A landscape with many peaks, sampled at points; each row gives a point and its height.
A climber steps from a point to whichever of its 5 nearest points has the largest rise for the distance, and stops where none of them is higher. Distance is the straight distance between rows; heights are no part of it.
Q63: [  9,  -4,   4, -10,   7,  14,   6, -17]  height 779
Q297: [  4,  -1,   3,  -4,  13,  12,  20, -28]  height 499
Q819: [  5, -13,  -3,   4,  -4,   7,  -7,  22]  height 414
Q861: [ 10,   1,   6, -16,  -3,   4, -13, -18]  height 479
Q188: [ -2,  -7,  -5,   1, -14,  -7, -20,  25]  height 406
Q34: [ -1,   7,  -2,   0,  17,  13,  31, -32]  height 514
Q772: [-15,   7,  -1,  11, -22, -29, -25,  28]  height 492
Q471: [-10,   9,   2,   6, -23, -29, -27,  23]  height 501
Q589: [  8,  -6,   1,  -8,   6,  16,   5, -10]  height 611
Q131: [  6,   2,   7, -17, -14,  -7, -24,   7]  height 560
Q406: [  4, -19,  -9,   9,   4,  12,   0,  26]  height 203
Q371: [-18,  -2, -10,  20, -22, -35, -18,  33]  height 473
Q76: [ 12,   5,   9, -25,   3,  -1, -12, -29]  height 718
Q125: [-12,  14,  -5,   4,  25,  10,  41, -32]  height 508
Q739: [ -1,   8,   7,  -4, -21, -22, -28,  22]  height 516
Q712: [-10,   6,   3,   8, -23, -30, -25,  25]  height 498
Q766: [  6,  -8,  -2,  10,  12,  27,  27, -12]  height 531
Q598: [ -9,   2,  -4,  13, -16, -22, -23,  29]  height 480
Q583: [  9,  -4,   4, -12,   5,   5,  -9, -12]  height 383
Q402: [ 11,  -1,   9, -16,  10,   8,   3, -29]  height 351
Q113: [ -7,   1,  -3,   1, -19, -18, -28,  26]  height 502
Q808: [-17,  21,   2,   7,  28,   5,  49, -35]  height 503
Q584: [  4, -14,  -3,   1,  -7,   2, -12,  21]  height 806
Q564: [  8,  -5,   3,  -2,  13,  21,  21, -12]  height 488
Q768: [  2,   1,   4,  -5, -20, -19, -26,  17]  height 528
Q326: [  2,  -3,  -4,   7,  17,  27,  31, -21]  height 522
Q458: [ 13,   3,   9, -19,   5,   3,   0, -33]  height 413
Q839: [  5,   7,   8, -14,  14,   7,  16, -35]  height 341
Q283: [  0, -13,  -6,  12,  -7,   0,  -8,  32]  height 415
Q575: [  4,  -2,   0,  -6, -12,  -6, -24,  20]  height 495
Q586: [ 10, -15,  -6,   8,   6,  21,  13,   8]  height 807
Q414: [-23,  10,  -1,  17, -31, -39, -20,  24]  height 464
Q319: [ -4,  16,   3,  -7,  19,   1,  34, -38]  height 485
Q187: [  8, -16,  -5,  11,  11,  28,  16,   6]  height 627
Q855: [  7, -17, -10,  10,   9,  25,   7,  20]  height 401
Q285: [ 7, -8,  0, -5,  1, 13, -6,  5]  height 40
Q731: [-22,  11,  -7,  30, -28, -41, -13,  28]  height 434
Q611: [-33,  37,  -3,   5,  26,  -9,  46, -25]  height 472
Q652: [  9,  -5,   0,  -4,  -7,   0, -14,  13]  height 322
Q735: [ 11,   7,   7, -21,   8,  -1,  -2, -34]  height 497
Q71: [  3,  -3,   1,   2,  14,  18,  20, -21]  height 506
Q949: [  5,  -1,   3, -11,  -8,  -5, -25,  10]  height 534
Q444: [-32,  36,  -9,  11,  31,  -5,  52, -28]  height 481
Q536: [  8,   2,  12, -18,  -6,  -2, -19, -14]  height 604
Q451: [ 10,   4,   7,  -8,  12,   9,  11, -31]  height 426
Q678: [  8, -16,  -5,   2,   4,  16,  -2,  20]  height 160
Q730: [  8, -10,  -2,   5,   5,  17,   3,   8]  height 310
Q842: [  9, -13,  -3,   0,  -3,   8,  -7,  14]  height 128
Q86: [ -9, -10,  -8,  15, -14, -20, -17,  36]  height 461

Two climbers start at each pair of points below. Name the first point that both come to, or write -.
Q34 and Q71 -> Q766
Q406 and Q131 -> -
Q575 and Q678 -> -
Q125 and Q297 -> Q326

For each start below, name the point where the climber stops.
Q471 -> Q76
Q808 -> Q586
Q113 -> Q76
Q712 -> Q76
Q319 -> Q586
